A landscape with many valleys, sampled at points; each row gives a point and its height.
A ball rolls from a point to the lowest of its 2 nearest points, and stops where none of them is lower. Distance is the straight distance between rows; heights are no part of it.
K_736 (h 7.25): [138 147 171 127 157  79 138 133 124 104 135 104 172 105 194  87 117  73
 132 169 153  81 141  78 135  89 119  93 116  92 114 207 153 128 143 146
 140  77 137 172 150 112  98 126 200 152 157 140  99 146 106  86 112 144
 150 123]
K_386 (h 2.59): [166 111 109 134 124 134 143 144 176 100  87 116 122 172 108 183 156 164
 110  83  70 163 165 169 128 184 152 177 120 145 165  86 155 127 126 141
  99 165 163 141  94 137 110 187 170 102 100 142 125 155  96  92 102  87
 104 105]
K_771 (h 7.07): [155 126 197 151 139  85 132 165 140 119 134 110 184 101 162 101  84 103
 149 178 154  60 134  72 130  24 121 127 137 114 132 200 126 141 153 144
 139  86 147 183 191  96 106 130 168 167 134 125 111 137 113  91 132 149
 169 142]
K_176 (h 6.05): [182 104 136 163 132 175  71 157 156 137 122 116 141 163 126 171 143 122
 117 110 136 134 149 149 122 145 140 127 102 163 109  84 145 144 133 114
  93 148 154 134 100  96 107 118 209 114 134 121 122 131 176 143  74 104
 133 124]
K_2 (h 6.48): [133  91 113 177 107 152  83 144 132 131 108 118 173 142  99 131 132 118
 127 128 135 140 158 186 101 119 148 120  90 130 126  51 146 102 119  77
  75 146 159 137  92  99  82 113 169 158 138 133 104 137 146 148  68 118
 137 117]
K_957 (h 4.31): [202 159 142  99 143 129 179 138 141 121 147 159 156 175 129 149 138 125
 201  93  95 150 122 187  92  67 162 180 132  90 142 126  84 205 136 143
 145 126 126 173 168 142 152 145 145 126  94 101 100 121  76 153 164 115
 121 152]
K_661 (h 7.71): [ 59 138 126 125  93  78  78 101 151 152  69 106 113  94 120  84 127 145
 133 127 119 116 140  89 182 104 116  71 126 139 128 145 142  96 151 125
 172 152 150 127 131 213 127 123  63 149 148 160 113 158 181  77 102 149
 165 160]
K_678 (h 5.64): [ 96 132  74 110 101 106 191  87 117 108 174 140 115 132  57 118 130 162
 134 110 114 140  93 130 103 157 115 125 157 130 155 124  78  87  87  96
 148  98 121  83 160 102 133 123  85  77  99  86 150 114 114 172 166 127
 111  79]
K_163 (h 7.06): [ 70  79 108 159  94 120 117 100 124 133 101 124 149 120  43 100  90 151
 145 135 130 135 127 159 121 100 108 108 124 116 141 102  78  70 122  83
 126 109 151 126 136 110  97  81  67 178 149 108 102 132 173 158 105 165
 136 127]
K_596 (h 2.26): [175 169 120  71 129 128 112 136 216 107  57 141 117 132 118 152 198 113
 142 131 101 143 114 103 193 140 115 113 134 144  85 126 135 141 178 167
 145 141 123 129 111 166 130 140 141  73 124 168 104 159 164 102  74  92
 167 104]
K_782 (h 3.20): [132 136  72 115 118 108 208 114 114 104 116 161 148 130 112 102 137  86
 141 143 150 155 111 175 142  76 142 106 123  98  88 137  73 116 119 102
 123  85  88 159 169 114 137 115  98 154 125 133 103 112  77 182 140 149
 137  84]
K_441 (h 8.71): [157 114  96 116 133 148 136 122 113 132 146 170 125 159  78 125 144 113
 174 110 107 169 122 227 118 114 150 134 119 126 107  90 103 151 139  98
 135 131 129 138 114 130 114 121 125 129 149  97  93 124 118 160  90 135
 140 118]
K_60 (h 8.43): [130 103 129 121 116 179 113 137 125 165 152 174 106 148  77 130 120  99
 183 122 143 182 128 236 138 153 127 133 122 133  96  46  68 140 118 107
 110 125 114 128  89 123 144 112 133 142 131 102 103 101 129 167 104 169
 133 129]
K_727 (h 1.71): [117 128  97 106 156 147 125 133 112 106 108 143 108 120 162 146 172  99
  81 132 127 121 150 104 152 190 124  85 111 149  68 122 190 123 124 152
 145 138 110 105 106 129 121 121 177 103 141 166 134 144 132 125  84  97
 120  96]
K_604 (h 5.48): [195 125 108 115 157 172  98 156 168 122 117 136 113 163 112 198 174 130
 116 109 138 154 105 126 139 164 115 151 103 161  95 111 125 156 156 162
 121 156 120 129 101  83 129 121 173  74 126 116 120 130 168 169  89 102
 126 105]
K_754 (h 3.13): [148 105 164 173 133 129 116 130 115 106 119  90 193 140 138 142 105 155
 124 132 115  89 147 129 110  92 170 152 101 126 177 128 169 129 144 110
  94 120 176 166 133  94 101 142 189 175 138 119 111 147 108 113 117 115
 113 133]
K_74 (h 1.52): [110 155 113 115 100  90  94 106 174 119  76 131 131 119 107 124 198 140
 124  99  84 130 166 146 154 142 141  98 123 147 120  95 152 113 159 123
 141 144 176 122  94 197 111 155 141 114 132 158 103 177 150  84  70  86
 166  94]
K_267 (h 5.41): [143 122 134 161 120 159 123 164 132 174 122 135 133 107 186 110 125  87
 117 133 158 164 147 156 147 137 148 117  99 106  89  95 156 128 119 102
  62 139 106 130  98 162 155 114 181 159 121 179 145 122  82 111 121 125
 133 135]
K_539 (h 1.92): [ 67 133  84 118  94 114 133  96 144 131  99 165 109 111 105 129 171 149
  91 101  93 141 184 131 138 182 136  99 131 145 112 107 148  80 134 126
 145 137 151 103 105 171 120 170 135 111 147 171 138 171 128  90  80  98
 145  86]
K_58 (h 4.19): [216 145 103 128 137 172 131 163 169 149 162 178  77 166 118 182 162 142
 140  80 137 213 123 180 130 159 132 176 134 134 134  49 109 143 124 169
 106 153 101 148 110 147 203 157 153  96 111 148 136 127  90 108 126 113
 122 122]
K_955 (h 7.84): [ 97 151 135  89 122 110  85 107 159 158  94 141  93 104 134  99 137 118
 135 117 104 118 134  97 176 131 125  90 140 156 110 167 120 132 168 142
 173 142 135 117 127 211 139 151  98 105 131 134 129 154 175  78 114 138
 159 156]
K_213 (h 3.68): [130 124  73  92 134 127 182 108  95  71 150 158 146 191  84 148 163 138
 123 102  70 145 142 188 119 162 164 150 129 131 142  94 164 133 134 123
 152 151 140 127 115 130 120 172 158  94 159 113 122 137  62 125 103  98
 105  94]
K_215 (h 4.06): [132 135 132 143 141 102 125 130 173 109  66  89 137 104 175 142 139 142
  95 106  94 128 175  96 156 167 136 129 117 132 149 112 196 109 129 139
 107 156 170 108  87 181 116 165 182 133 112 183 149 172 123  66  96  84
 107 121]
K_737 (h 3.63): [128 125 111 122 141 123  95 145 146 150 106 133  75 102 138 118 133 129
 127 147 128 125  99  67 154 145 103 129 119 142  89 171 148 146 138 174
 141 155  77  88 124 152 121 100  92  65 111 124 140  98 192 123 135 119
 143 167]
K_773 (h 8.93): [155 137  48  88 106 115 168 118 146  79 106 180 137 163  36 136 180 113
 161 110  99 174 117 205 145  99 157 118 122 112 103  90  96 132 135 107
 126 132 126 129 124 136 117 127 117 106 159 125  86 104 110 156  75 114
 150  88]
K_219 (h 4.01): [ 79 128 121 135 109 127 125  70  58 129 165  82 159  94 139  90 106 159
  87 155 162  77  90 107  84 160  85 105 165 116 175 139 154  90  83 115
 144 103 124 122 168  67 141  93  31 157 191 113 144  96 161 116 167 162
 110 120]
K_680 (h 8.60): [ 42 105 167 103 130 151  59  88  69 173 176 102  98 168 123 136  75 148
 147 122 137 113 120 148 108 118 130 122 165 173 157 115 123 139 143 112
 138 150 149 105 116 125 136 104  58 171 177  87 139 119 200 133 121 199
 127 161]
K_968 (h 4.33): [121 152  82 119  84 158 191 120 159 141 135 180  88 123 110 116 138  85
 149 136 163 206 105 178 166 115 150 106 143 104  87  79  68 116 119 113
 100 130  70 126 109 160 198 119 120 135 115 164 128  98  65 150 144 135
 141 116]
K_577 (h 1.89): [159 150  99  70 147  89 174 135 136  72  77 141 156 136 141 112 180  53
 130 152 137 113 122 107 173  83 123  80 111 105  64 167 109 122 130 140
 165  83  97 153 155 126 119 130 126 128 150 171  79 139 111 126 111 128
 169  90]
K_828 (h 5.68): [124 164 162  87 134 122 115 107 112 175 157 140 107 122 155 106 117 110
 163 120 127 116 109 128 127  82 135 125 161 145 124 187  83 171 149 130
 182 131 116 130 163 196 148 148  81 131 125 107 140 139 163 114 172 164
 159 157]
K_639 (h 4.45): [130 156 116 117 178 120 162  72  69  80 141 121 170 117 143 129 159 131
  88 134 104  72 122 142 109 161 132 114 113 110 164 158 166 128 112 143
 157  72 168 161 134  68 112 167 141 156 175 106  95 152  95 131 133 121
 107  94]
K_39 (h 0.97): [185 160 137  48 181 121 148 144 157  60 104 135 115 167 145 152 183  68
 136 156 141 104 102  74 163 102 112 103 127 125  72 168 136 165 159 172
 163 125 110 143 120 117 121 122 166  93 136 151  90 147 126 125 103 113
 160 102]
K_742 (h 6.00): [122 162 162 107 151  83 136 107 124 140 149 105 125 115 148 112 126 129
 113 109 108  85 117  86 123 108 140 122 148 123 158 206 120 136 131 146
 190 119 154 133 160 187 135 160  96 118 120 127 144 178 133  98 177 122
 142 149]
K_781 (h 2.15): [156 113 215 172 122 164 111 176 115 140 216 125 179 138 124 126  85 160
 148 134 151  94 119  89  57  85  89 171 151 145 149 122  84 146 119 107
 103 123 124 125 181  87 117  96 113 129  80  97 168  85 162 181 188 105
 120 164]
K_476 (h 2.72): [136 154  95  76 142 113 139 129 209  91  55 147 100 106 112 150 182 131
 131 154 108 130 126  64 199 145  99 124 129 131  79 164 125 120 148 190
 169 130  86 114 132 160 130 137 109  70 116 182 113 143 140 109 102  88
 162 116]
K_887 (h 3.14): [129 150 104  97 137 101 143 138 173 117  92 120  97  90 137 100 146 123
 131 155 118 106 104  49 169 126  97 130 124 115  94 206 121 119 121 178
 173 127  75 111 159 167 120 120  91  73 101 154 129 127 147 106 149 114
 158 150]
K_691 (h 3.58): [168 102 177 172 140 191  93 170 151 165 199 132 151 169 113 150  79 163
 152  94 146 140 122 141  48 112  98 185 131 145 159  78  81 144 118 125
 116 137 137 124 139 101 130 119 139 116  80  95 162 115 165 166 178 113
 105 173]
K_553 (h 0.95): [132 175 140  94 118  69  67 123 149  91  55 125 138 126 134 128 196  94
 142 124 118 113 148 121 167 127 124  53 125 168  97 121 159 129 169 118
 138 117 181 132 100 182  89 123 160 108 164 145  61 165 183  98  46 113
 158 113]
K_573 (h 0.69): [147 106 178 184 109 140 139 165 118 114 181  84 188 110 111 112  74 175
 120 165 160  98 105  85  81  89  86 170 145 109 182 139  86 110 116  91
 106 115 124 133 187  84 119  88  75 117  78 120 177  89 144 159 186 117
 109 141]
K_422 (h 4.85): [147 136 120 161 119  99 159 148 183 131  55 107 147  96 131 112 118 150
 122 131 110 152 140 105 171  98 158 153 121  80 152 148 110 116 118 127
  97 129 136 127 131 171 137 150 124 142  95 172 142 158  94 105 150 106
 133 127]
K_868 (h 6.01): [134  95  90 151 134 177 109 159 134 151 153 137 118 137 114 165 126 124
  96 127 156 157 135 141 104 194 102 132  98 140  92  81 128 115  97 122
 109 142  91  84 104  83 126 120 146  98 114 134 160 103 142 196 110 119
  95 126]
K_706 (h 2.16): [109 111 185 141 143 146  99 114  78 178 206 122 139 169 151 127  78 147
 162  99 118  99 141 146  57  75 158 163 159 153 179 111 138 152 135 120
 132 132 172 132 148 129 121 141 131 171 141  85 146 143 127 138 168 150
 116 164]
K_784 (h 3.57): [184 142 123 118 149 164 138 143 123 143 155 169 102 171 161 154 157 114
 125  71 122 184 141 165 135 165 155 160 137 146 129  68 153 164 130 156
 122 159 118 146  98 155 177 176 183  97 106 147 147 154  72  97 144 104
 105 117]
K_917 (h 8.30): [ 71 126 178  85 123 118  59  96  81 170 136 155  82 149 116 120 106 116
 171 122 135 120 128 185 160 113 123 104 148 169 119 148 102 172 162 108
 144 130 161 113  96 147 139 128  62 157 162  72 118 110 193 135 102 194
 126 150]
K_392 (h 5.54): [ 97  91  61 174 109 138 130 143 159 133 126 121 124 103  82 132 101 160
  87 138 156 139 120 100 113 181  75 109  89 121 114 110  98  78  72 112
 103 132  87  82 126  85 107  94 104  89 117 140 160  70 172 198 122 129
  94 115]
K_669 (h 4.08): [113 146  91  94 164 124 153  86  70  82 162 144 147 163 108 140 166 133
 124 104  76  96 152 205 100 149 162 122 121 136 153 140 171 147 138 121
 161 114 163 145 119 118 103 173 140 137 193  96  94 149  99 137  86 114
 116 102]
K_570 (h 9.15): [162 124 101 149 112 123 189 147 123 129 148 155 139 160 112 141 106 139
 164  90 104 197 157 195 113 152 184 174 117  92 156  65 107 122 111 119
  90 140 145 117 116 147 137 160 158 134  98 124 133 131  40 118 153 126
 106 146]
K_23 (h 6.20): [104 144 137 130 154 109 110 100 121 121 122  81 122 103 142 122 125 164
  87 130 107  72 127  61 132 129 114 115 134 126 167 190 168 112 123 157
 181 132 160 125 143 143 118 148 111 128 140 120 150 174 154  92 138 121
 133 129]
K_865 (h 7.66): [ 49  97 156 115 105 161 109 132  74 174 133 129 123  97 155  95 101  91
 120 169 155 142 130 155 144 133 117 105 120 126  99 127 112 137 101 117
  96 139  73 126 107 126 147  70 105 169 132 133 145  65 131 147 135 186
 122 144]
K_682 (h 3.15): [102 141  91 111 134 106 152  96  82 102 118 144 114 101 111  98 155 115
  98 142 133 102 121 122 130 152 105  88 126 133 102 183 119 118 124 139
 177  88 109 123 159  98 117 125  76 120 166 109 115 138 150 152 133 127
 132  90]
K_700 (h 3.18): [138 115  79 106 126 125 184 112 157  76 131 140 116 177  60 195 158 189
 121  93  67 148 140 166 109 187 136 187 140 153 164  96 134 122 128 148
 142 161 148 120 113 111 130 176 137  66 101  99 133 135  64 128 118 103
  83  93]
K_283 (h 4.09): [216 146 141 123 152 136 173 169 183  82 111 119 151 161 131 173 131 148
 142 107 131 165 112 146 112 121 155 190 103  82 158 112  77 159 143 135
  80 134 121 179 137 103 131 134 152 117  78 133 126 125  67 169 170  82
 112 134]
K_357 (h 5.76): [122 127 175 138 146 160 117 151  87 179 173 140 118 107 224 107 104  68
 131 156 171 132 135 133 133 125 137 108 114 132  83 101 157 171 137 124
  92 135  78 149 106 130 134 103 194 159 121 140 129 103  89 128 126 139
 125 151]
K_76 (h 4.80): [137 146  61 148 107 148 197 151 185 131 129 173  83 123 128 146 147 108
 106 110 176 208 112 126 159 139 130 122 142  98 108  91 100 103 109 128
  77 131  75 104 109 153 175 146 137 117 104 185 171  95  66 143 158 108
 111 117]
K_977 (h 2.73): [145  98 151 172 137 151  97 157 157 127 130  78 130  99 115 125  92 164
 114 150 129  85 108  65 119  89 110 156 115 128 156 153 137 128 123 138
 138 139 124 126 153  97 113  99 114 120  92 112 157 121 180 145 140 108
 128 150]
K_94 (h 1.13): [ 76 122 169 105 127  93 115 120  54 140 182 117 111  92 220  65 113  89
 114 166 167  78  98  73 112 133 107 121 137 115 115 190 160 135 121 155
 130 137  68 138 140 155 119  79  97 154 144 126 108  76 132  90 177 181
 141 160]
K_221 (h 4.79): [137 138 147 119 183 136 125  95  93  85 138 100 136 112 157 153 149 122
 100 163 125  62 129  92 105 150 104 105 120 138 133 165 177 134 122 152
 157  98 165 136 129  25  96 135 189 136 162  91  97 141 144 137 109 100
 121  98]
K_450 (h 2.13): [160 131  94 133  88 102 139 142 169  82  61 108 155 160  80 153 184 155
 122  95  58 159 156 180 129 152 157 152 110 117 161  82 149 115 124 113
  90 163 172 139  91 149 102 145 166 113 114 144  96 146 115 102  82  77
 141  89]
K_863 (h 3.04): [142 128 162 140 161 115 155 110  62 132 200 128 169 165 132 140 108 160
 175  87  83 105 146 175  48 101 163 184 147 120 172 136 134 170 123 127
 143 113 159 138 149 105 116 157 141 147 134  62 120 132  75 151 160 121
  99 159]
K_810 (h 8.98): [181 156 108 115 108 126 173 149 118 134 150 158 154 167 105 120 139 102
 203  96  91 184 135 228 129 106 188 152 119  80 137  71 119 170 124 101
 106 156 138 148 115 180 151 142 170 156 142 130  90 126  42 101 121 127
 137 134]
K_40 (h 5.27): [ 91 139  63 108 102 128 177 106 143 132 141 166  75 127  95 118 147 138
 110 111 136 171 109 124 130 149 128 122 158 132 105 131  83 106 110 123
 139 124  85  84 145 139 153 130  85  87 107 136 171 110 113 149 158 118
 126 100]
K_53 (h 3.62): [ 61 121 109 112 112 121 127  82  68 137 137 129 116 112 115 112 115 149
  95 144 133 105 113 121 105 192  93  95 145 140 137 143 143  91  93 119
 155 121 101  85 150  74 135 102  50 129 175  97 137 108 174 150 142 149
 104 107]
K_312 (h 7.58): [ 39 136 154 112 104  78  79 100 109 141 111  95 132  94 155  78 106 114
 118 123 146 104 128 100 163 102 104  81 130 126 156 173 125 112 160 131
 152 119 150 163 137 186 135 103  49 202 198 141 106 137 148  76 120 203
 159 150]
K_248 (h 3.42): [121  94 130 201 125 139 125 141 130 118 112  37 156  97 110 121  88 197
 104 160 116  74 115  55 130  98 104 155 134 103 195 141 166  84 102 125
 137 128 159 142 159  95 105 107  80 148 124 133 159 137 160 122 143 117
 108 136]
K_770 (h 1.90): [162 104 175 178 139 127 135 167 144  96 132  83 169  96 112 126  87 160
 117 160 134  66 106  75 103  90 101 168 122 104 159 169  98 133 134 127
 115 110 130 153 180  66 106 106 123 126  85 106 139 116 121 158 162 104
 127 138]
K_883 (h 0.49): [100 130 129  98 146 101 122 133  92 118 140 143 100  81 197  65 138  66
 121 169 153 104 109  62 141 147 103 103 105 118  68 177 165 132 122 165
 140 107  61 129 116 160 109  86 140 117 124 156  90  90 124  94 147 162
 137 164]
K_786 (h 5.83): [115 108 193 135 146 111  69 116  90 132 154 136  98 117 146 120  98 118
 151 151 157  73 131 102 123  86 115  94 136 177 101 169 150 167 164 130
 146 100 141 121 129  84 104 108 128 152 183  80 113 107 188 144  94 161
 130 150]
K_191 (h 1.11): [112 111 178 164 124 146  90 138  91 169 201 101 134 129 170 132  66 148
 126 138 145  97 133  80  77  84 140 153 151 156 157 130 170 138 128 120
 127 143 146 135 143 108 133 121 137 173 130 109 167 129 141 119 172 141
 117 170]
K_327 (h 4.57): [157  77 138 182 151 175  94 166 177 136 139  91 140 156 112 184  84 185
 116 107 126 131 145 118  83 149 101 187 114 156 175  92 126 120 100 128
 115 155 162 123 121  86 119 136 152 104  79 107 152 133 156 163 137 103
 104 157]
K_112 (h 1.78): [104 123 162 148 135 121 115 119  76 143 171  96 142  92 178  88  84 127
 107 163 154  81 116  83  93 101 121 127 143 118 145 180 152 131 126 136
 128 119 112 143 153 124 120 102 107 163 138 121 145 115 131  97 161 144
 135 149]
K_574 (h 4.28): [ 97 119 102 154 142 127 123 135 148 132  93 115 111  95 172 135 122 158
  71 112  95 130 158  94 137 176 124 138 128 133 136 138 198  97  91 151
 118 152 130  80 102 159 132 177 150 120 116 176 174 154 128  84 120  98
  88 125]
K_181 (h 7.45): [ 42 128 146  98 102 102 114  96  79 155 109 129 118 101 147  78 114  98
 115 143 158 129 137 139 157 122 103  82 121 130 113 174 107 122 124 128
 144 115 102 146 125 159 140  90  62 177 167 127 124 108 145 120 132 190
 145 133]
K_805 (h 5.14): [143 136 157 129 176 116 111 121 107  87 135 113 107  93 133 140 146 114
 122 183 137  48 117  40 109 148  77 120 117 132 100 198 166 146 115 167
 155 113 129 119 126  28  94 101 169  97 144  80  99 117 169 136 124 116
 130 123]
K_568 (h 4.63): [185 153 107  99 146 119 188 132 190  83 108 136 117 143 108 177 150 163
 143 100 114 173 105 126 121 115 142 193 147 110 163 126  78 147 137 145
 125 131 112 150 148 130 161 149 101  89  64 131 144 124  68 174 178  94
 122 131]
K_145 (h 4.91): [218 131  98 108 141 172 127 158 160 100 128 146 119 195 101 190 180 128
 126  93 122 186 113 182 133 155 136 167 115 136 128  78 121 150 147 151
 107 159 125 159 107 114 141 121 176  87 119 125 111 117 123 148 103  89
 127 101]
K_75 (h 5.12): [140 131  94 178 128 151 171 169 156 158 110 150 120 110 179 131 125 122
 111 117 161 188 144 130 153 159 149 136 117  98 117  99 129 110  95 119
  51 138  94 105  95 164 161 148 156 145 106 196 174 112  57 111 151 117
 105 123]
K_383 (h 5.20): [143  92 178 149 118 138  42 142 115 153 132 146  88 133 112 140  80 121
 175 155 168 117 103 107 159 113 103 114 109 169  74 149 142 175 160 125
 121 133 133 112 102 101 125  94 116 122 146  79 120  77 224 153 115 155
 119 171]
K_166 (h 5.28): [166 177 128  72 146 141 136 122 132 157 149 172 102 140 137 135 147 106
 163 116 122 142 112 140 129  79 148 139 151 145  96 145  82 170 164 149
 184 123 112 135 152 167 163 157  85 107 110 114 120 140 129 136 156 143
 157 130]
K_812 (h 2.17): [183 142 154  87 171 149 145 153 112  81 154 136 111 172 178 158 173  72
 117 134 152 113 108  97 125 108 134 128 119 129  89 138 146 179 141 158
 133 124 113 144 120  79 108 122 221 107 135 120 109 131  95 154 120  95
 133  98]
K_125 (h 1.14): [113 130 118 105 154 114 118 137 101  99 100 144 105  94 169 112 160  69
 109 160 146 114 131  84 174 178 108  66  89 132  32 153 179 136 131 151
 135 112  94 117 103 132 112  75 167 108 152 172  91 110 132 121  92 117
 124 144]
K_659 (h 4.51): [142 119 135 172 110 137 112 145 160 164 104 115 133 116 126 109  82 147
 148 118 126 155 136 128 134  91 150 163 123 100 165 112 110 116 125 109
 103 141 143 134 134 158 140 136 125 155  90 141 159 152 126 105 149 132
 137 158]
K_836 (h 4.62): [112 144 127 169 111  78 171  91 103 128  91  72 166  93 110  99 104 194
  93 125 111  98 127  84 134 131 136 145 151  86 233 182 132  76 106 130
 154 103 185 138 162 132 142 153  57 144 141 129 151 163 113  90 170 160
 107 135]
K_493 (h 5.15): [149 118 140 174 131 108 165 140 144  92  77  83 164  97 124 128 102 179
 107 134 106 104 131  96 128 117 134 176 113  92 188 159 106 114 126 119
  99 114 155 138 155 111 126 147 118 132  79 126 141 160  91 141 166 110
  95 128]
K_104 (h 6.25): [ 53 115 106  92 103 133 154  92  81 165 200 143  91 170 109 135 105 147
 106 114 128 159 111 172  72 207 131 138 184 156 142  86 129  69  79 109
 134 145 108  49 118 116 128 154  92  99 126 106 163 129 100 147 156 158
 105 115]
K_929 (h 2.28): [103 124  67 119 108 149 137 117 169 130  93 168  95 127 103 155 183 126
  81 107 114 166 154 129 158 189 127 106 123 156  81  83 151 102 127 139
 129 142 117  98  99 141 133 151 145  85 135 172 143 128 129 114  72  90
 119  90]
K_325 (h 4.58): [110 111 114 157 139 149 110 122 126 145 121 105 117 138 145 156  95 168
  86 111 109 125 159 131  92 164 140 152 125 145 163 110 188  99  90 134
 121 148 148  97 114 115 129 173 127 128 103 142 175 167 131 117 140 124
  86 139]
K_707 (h 2.56): [134 139 105  89 137 104 173 123  96 101 112 159 128 119 135 101 144  71
 136 163 162 130 116 124 155  97 107  92 124 111  53 177  90 143 127 132
 167  74  66 144 166 104 125 108  72 136 137 130  98 109 127 163 136 152
 140  95]
K_432 (h 4.36): [117 143 127 147 106 109 161  63  75 123 128  65 174  94 117 118 118 194
  93 138 118  93  96  95  87 153  98 134 169 105 237 141 140  77  74 116
 160  95 180 123 173  68 135 125  44 114 147 101 163 123 140 119 181 136
  98 118]
K_141 (h 4.78): [163 138 127 115 153 149 119 129 126 157 153 158 102 142 128 139 144 133
 146  99 114 149 117 144 106 124 139 165 142 155 126 130 110 168 154 144
 162 136 120 118 135 146 151 145 124  94  95  95 157 147 133 145 151 108
 135 127]
K_33 (h 3.21): [212 129 166 108 154 143 153 173 130  83 138 114 156 182 161 172 151 113
 131 124 131 106 112 127 104 103 153 180 108 109 140 124 127 183 142 134
  87 127 127 177 131  73 103 126 214 128 114 110 101 118  78 162 150  76
 108 104]
K_35 (h 4.04): [ 97  94 127 184 102 136 122 131 134 157 118  82 133 130  94 115  74 176
 122 135 130 123 125 111 124  79 140 150 132  97 180 120 118  85 113  91
 121 138 153 129 142 143 121 106  79 169 116 145 174 144 150 110 147 148
 122 144]
K_256 (h 8.02): [ 68 147 144  88  97 130  77  96 129 174 111 155  81 119 110 104 131 109
 161 112 118 144 137 158 169 131 140 101 143 154 129 122 102 144 161 115
 154 148 148 118  99 202 167 148  82 138 132 120 122 142 162  99 111 174
 159 154]
K_229 (h 4.52): [108 125 137 168 117  92 149  99 105 143 116  97 169 116 111  84  87 152
 123 126 111  99 129 122 117  77 157 148 135  93 186 168 112  98 133 110
 136  98 170 153 163 146 134 135  72 183 130 121 139 160 110 107 153 161
 136 130]
K_86 (h 5.63): [ 50 122  92 112  81 140 157 130 145 174 126 153  58 111 109 110 132 122
 123 128 154 180 108 136 152 163 129 117 166 126 105 118  85 111  98 118
 109 155  57  67 116 173 170 127  93 103 122 156 164  71 131 116 156 150
 127 127]
K_178 (h 3.66): [162 134 126 133 156 115 182 116  98 108 181 148 167 148 108 132 121 146
 169 104  93 126 114 180  71  96 147 176 131 102 160 133  93 162 125 122
 147  98 134 148 166 108 121 133 120 126  93  77 122 120  86 180 159 119
  97 135]
K_860 (h 6.36): [ 95 165 136  86 171  79 108 108 162  91 117 103 120  95 140 111 154 125
 102 130 102  60 141  51 162 168  98  81 127 125 143 199 151 107 145 176
 201 118 154 143 132 163 106 143 147 112 141 154  99 173 141  73 109 113
 139 132]
K_381 (h 1.61): [179 182 150  84 131 106  80 150 195 101  70 117 112 133 154 144 178  80
 165 138 137 125 121  80 190 131 118  63 134 148  71 133 154 150 172 146
 136 120 141 125 106 165 116 114 203  77 149 149  79 140 186  93  57 115
 166 140]
K_747 (h 7.28): [ 67  91 125 138  88 108 109 110 104 140  90 111 137 105  92  80  90 125
 125 149 156 121 133 135 146  94 114 100 129 118 127 150 102 109 127 100
 130 115 116 143 145 118 122  78  49 176 161 123 118 118 168 129 120 171
 144 133]
K_264 (h 8.03): [ 82  90 184 124 102 189  87 147 105 174 143 148 110 121 102 127  92  90
 172 162 176 151 128 205 152 118 102 113 122 130 102  85  71 166 114 103
  88 121 106 136  80 126 150  79 101 162 119 102 125  73 165 163 111 194
 120 141]
K_287 (h 6.15): [145 113 192 167 125 155  87 174 117 153 179 139 135 100 182 121  90  83
 146 170 178 100 138 120 133  91 134  90 121 152  78 107 146 167 155 118
  68 135 108 148 120  89 118 103 223 158 143 141 126  76 135 130 102 144
 144 156]
K_395 (h 3.54): [144 130 172 147 155 103 111 123 121  98 108  79 182 127 179 144 119 133
 109 141 121  76 145  78 131 122 154 122 104 119 179 153 199 115 141 128
  99 116 197 154 114 112 103 146 220 180 158 143 107 178  99  82 102 114
 113 120]
K_346 (h 6.54): [140 120 185 158 108 133  87 164 140 141 115 135 148  85 160 102  90  78
 166 190 178 104 132 126 158  41 112  92 103 132  77 119 125 162 157 104
  87 115 117 164 137 120 121  97 158 175 136 149  92  82 144 109 103 156
 160 166]
K_314 (h 2.61): [159 131 115 145 116 100 140 138 127  90  85 101 194 153 129 136 148 135
 115 116  81 125 155 164 124 130 181 146  96 101 170 113 166 112 133  95
  79 135 184 149 107 129  96 144 186 156 128 128  96 162  99 113 102  95
 123 105]
K_713 (h 6.85): [134 126 183 167 114 115  98 149 149 155 123 101 162 107 157  93  81 114
 160 153 149  96 126  92 143  21 141 119 129 132 138 152 129 148 167 118
 129 113 156 175 162 139 125 129 154 185 125 137 122 129 139  93 126 153
 166 168]
K_668 (h 3.83): [105 135 137 152 146 113  81 104 136 123 107  88 148 116 191 129 118 134
  91 122 112  92 158  82 132 149 137  99 111 142 152 136 221  95 144 135
 120 137 186 128 104 152 110 136 175 176 155 158 132 178 131  72  86 121
 130 142]
K_996 (h 5.03): [157 115  94 138 127 149 124 153 162 114 142 147 131 110  82 148 122 152
 124 149 162 148  96 100 105 149  70 117  97 124  97 126  66 117 121 113
 108 123  72  96 141  86 118  80  79  66  99 107 148  73 184 219 138 116
 109 128]
K_970 (h 3.08): [140 124 102 131 127 141 144 135 153 140 126 157  92 156 131 159 140 148
 104  74  92 181 164 159 129 181 156 157 147 153 129  76 148 111 117 145
 115 150 141 121  98 164 153 196 166 103 109 149 161 158  83  72 130 107
 109 111]
K_139 (h 4.35): [157 116 122 140 131 152  81 153 154 149 130 142 104 119 106 154 127 124
 141 148 160 132 101 107 139 144  85 127 108 146  78 146 102 157 145 143
 135 140  90  91 121  96 122  83  98  83 116 103 143  86 206 175 131 125
 122 155]
K_767 (h 3.78): [ 90 128  94  98  90 136 177 112 122 144 117 173 103 125  91  97 130  83
 158 147 158 184 119 188 164  99 130 102 151 118  93 119  39 122 117  97
 116 106  80 135 139 135 160 104  83 152 125 121 104  94 101 172 144 161
 146 105]
K_372 (h 5.94): [ 47 141  99 106  92  97 182  69  84 137 181 131 103 147  88 115 120 183
 118 106 118 125 102 144  79 185 132 118 192 137 176 125 102  57  84 100
 150 117 138  69 153 121 142 153  62  83 135 100 169 125 112 124 183 147
 123  95]
K_903 (h 9.14): [177 160 116 114  97 130 148 139 160 126 101 146 135 133 128 119 173 104
 153 108 101 186 137 193 145 119 176 135 130  99 123  72 125 127 134 100
  88 135 135 143  94 187 157 156 167 143 122 166 108 151  81  89 120 117
 154 114]
K_778 (h 4.22): [165 129 156 142 150 164 120 141 104 165 177 145 117 157 174 143 117 114
 137  89 131 151 137 157  91 129 151 158 136 141 125  94 131 167 126 135
 121 137 114 132 124 127 155 144 163 125  99 112 150 141 103 143 163 111
 118 140]
K_954 (h 6.79): [ 74  76 103 171  94 122  94 112 113 141  94 119 149 127  68 114 111 135
 141 131 128 149 152 195 105 129 130 112 114 122 129  45 109  62 109  77
  94 138 162 101  90 114  97 108 117 194 137 127  93 137 133 137  87 152
 145 122]
K_958 (h 6.45): [ 71 105 106 111 128 164 123 115  91 176 170 146  93 141 129 147 120 119
  81 129 145 164 132 154  98 220 103 116 138 161  95  92 160 103  93 122
 139 155  67  53  98  92 135 139 109 102 138 120 158 116 124 178 134 157
 100 118]

For each start below, name the point where the ball stops.
K_441 | K_450
K_2 | K_450
K_958 | K_553
K_955 | K_450
K_325 | K_450
K_786 | K_553
